Each row is a point on a landscape with many peaks, with its height.
From any point a climber steps to the highest of the 3 points nearest to it. It stops when none of these is higher. Distance is the straight distance between rows; heights are no part of it.
z591 (h 34.0): [138 128 112 167 131 128 102 149 152 126 153 145 106]
z735 (h 38.7): [122 142 108 140 199 106 119 113 140 117 114 131 115]
z222 (h 41.4): [137 123  55  73 122 134 127  81  85 130 156 128 143]
z68 (h 41.0): [114 141 186 181 166 121 110 178 164 137 101 143 115]
z81 (h 56.6): [ 68 148 179 124 209 101 123 125 134 132  80 145  98]
z20 (h 57.3): [ 85 157 187 115 195 123 121  82 121 126  80 156 108]
z361 (h 7.4): [111 107 170 115  97 168 143 125 109 130 107 127 165]
z967 (h 58.6): [181 144 105 102  50 127 150 146 118 127 157  95 162]
z594 (h 47.1): [158 155  75  90  67 152 113 135 103 130 158 115 140]
z846 (h 37.7): [139 113  59  96 139 135 130  91 113 133 144 136 121]
z111 (h 47.9): [121  94 119 105 240  66  96 176 162 115 117 112  99]
z119 (h 33.2): [136 117 132 151 115 146 105 141 147 124 135 138 117]
z623 (h 60.1): [125 112 139 153  48 122 177 152 125 131 143 101 152]
z996 (h 34.6): [110 122  89  87 118 162 134  81 100 145 124 137 124]
z121 (h 71.6): [115 129 102 150 215  66 112 178 157 134 132 115 114]
z483 (h 51.7): [108 130 125 121 225  78 116 146 152 121 111 120 106]
z218 (h 59.9): [170 130  79 109  53 117 123 164 128 129 158  91 134]
z812 (h 51.6): [142 115 127 111  74 149 134 147 120 124 148 110 150]
z324 (h 44.5): [155 162  54  67  89 155 122 107  84 142 167 116 142]
z569 (h 63.4): [107 123 132 121 160 147 123  76 124 143 111 151 108]
z117 (h 37.1): [ 97 122 135  89 175 143 131  48 108 129  94 146 117]
z478 (h 47.8): [119  92 189 158  94 147 145 129 135 116 113 135 150]
z678 (h 30.4): [142 136  85 173 154  93  98 154 144 129 165 135 108]
z727 (h 53.3): [115 129 162 132  61 153 193 131 106 139 124 113 172]
z205 (h 41.7): [127 112 173 156 128 161 116 121 131 129 103 143 128]
z151 (h 47.2): [175 175 110  80  63 170 147 118 101 135 152 123 173]
z882 (h 69.0): [150 101 142 180  62  99 147 162 160 114 165 107 134]
z772 (h 53.1): [123 172 154 136  41 157 202 121  93 140 142 107 173]
z406 (h 62.4): [136 115 120 177  33  88 176 171 142 138 155  87 121]
z636 (h 34.4): [125 119 134 135 124 161 108 118 134 129 121 149 117]
z835 (h 36.8): [ 91 132 156 108 147 162 124  65 108 142  74 157 109]
z326 (h 56.3): [138 101 153 143  88 140 136 151 138 124 135 118 149]
z603 (h 59.6): [165 106 117 171  82 100 118 172 167 107 171 110 122]
z48 (h 35.2): [104 123 168 134 133 167 104  99 122 136  89 152 113]
z394 (h 52.7): [ 97 140 125 154 194  96 116 156 156 146 113 126 107]
z518 (h 58.2): [132 126 112 117 222  73 109 159 150 119 120 112 118]
z675 (h 45.7): [139 114 124  72 188 127 124  52 117 103 102 160 127]
z266 (h 55.8): [ 85 144 151 136 219  87 117 147 144 132  93 122 101]
z436 (h 52.3): [135 102 168 169 104 132 137 150 150 124 133 132 144]
z634 (h 54.2): [166 116 113 126  60 113 138 163 137 124 158  99 145]
z22 (h 37.9): [118 139 136 174 152 123 103 156 151 131 127 135 105]
z510 (h 37.5): [128 120 105 115 110 163 107 109 116 135 133 144 119]
z473 (h 60.6): [113 145 164  86 207 117 127  74 121 108  90 158 117]
z635 (h 26.7): [133 122  81 140 160 107 122  98 129 122 150 139 119]
z156 (h 58.5): [109 114 164 160  56 131 182 150 116 136 139 116 144]
z411 (h 60.7): [102 145 148 136 179 127 120 101 132 137 103 152 107]
z845 (h 51.5): [146 143 118  95  67 160 136 137 103 127 141 116 164]
z317 (h 44.2): [130 115  57 121 109 124 107 115 111 129 161 124 123]
z365 (h 61.1): [152 122  80 150  92 114 101 153 147 122 172 121  98]
z159 (h 50.3): [151 127  95 117 205  92 116 120 137 109 127 138 119]
z747 (h 7.9): [126 108 153 113  92 172 129 127 114 131 113 131 151]
z437 (h 35.7): [170 114  98  79 197 119 115  78 125 106 113 158 119]
z336 (h 72.3): [143 137  85 146 206  71 114 144 145 117 147 119 117]
z296 (h 61.7): [116 104 162 194  77 102 170 163 141 120 151 110 137]
z558 (h 43.8): [188 117  76 138  50  85 108 175 154 128 177  92 116]
z11 (h 62.3): [148 101 143 161  81 119 134 160 155 109 155 112 140]
z866 (h 13.6): [113 121 156  95 105 191 127  97 103 136  92 143 143]
z697 (h 24.6): [108 118 136 115 121 177 109  89 107 150  97 147 119]
z513 (h 41.8): [121 132 195 177 148 131 119 169 156 132 106 140 133]
z780 (h 46.4): [141 117 166 194 120 114 122 177 158 120 140 121 131]
z669 (h 73.0): [144 121 114  82 238  84  98 153 146 109 109 137 101]
z755 (h 49.5): [143 119  59 132 110 110 104 124 126 126 172 127 109]
z628 (h 31.4): [142 117  78 108 168 110 117  83 121 116 143 138 120]
z323 (h 56.5): [102 147 183 148 171 137 105 123 139 138  83 152 107]
z826 (h 4.0): [125 133 159  96  91 194 161 119  92 132 114 130 179]
z901 (h 55.9): [ 66 138 178 150 194 103 105 169 146 145  87 130  93]
z721 (h 56.2): [ 72 147 190 143 189 112 107 156 135 139  67 138  99]
z539 (h 44.1): [140 152  70  85  92 176 130 108  91 144 150 127 140]
z173 (h 43.7): [151 173 140 105  54 166 193  99  96 132 140 112 189]
z47 (h 55.2): [146 145 126 104  55 137 170 140 105 128 148  97 166]
z781 (h 56.4): [ 92 154 185  90 202 133 129  37 109 115  69 161 105]
z991 (h 48.4): [138 120  81 137 115 131 108 119 129 131 162 135 109]
z523 (h 57.8): [122 151 141 135  47 137 186 146 107 138 148 103 158]

Where does a climber stop that starts at each point below?
z394 -> z336
z483 -> z336
z437 -> z336
z901 -> z473
z173 -> z218
z323 -> z569
z812 -> z882
z846 -> z365
z222 -> z218
z635 -> z365
z48 -> z882
z845 -> z218
z266 -> z473
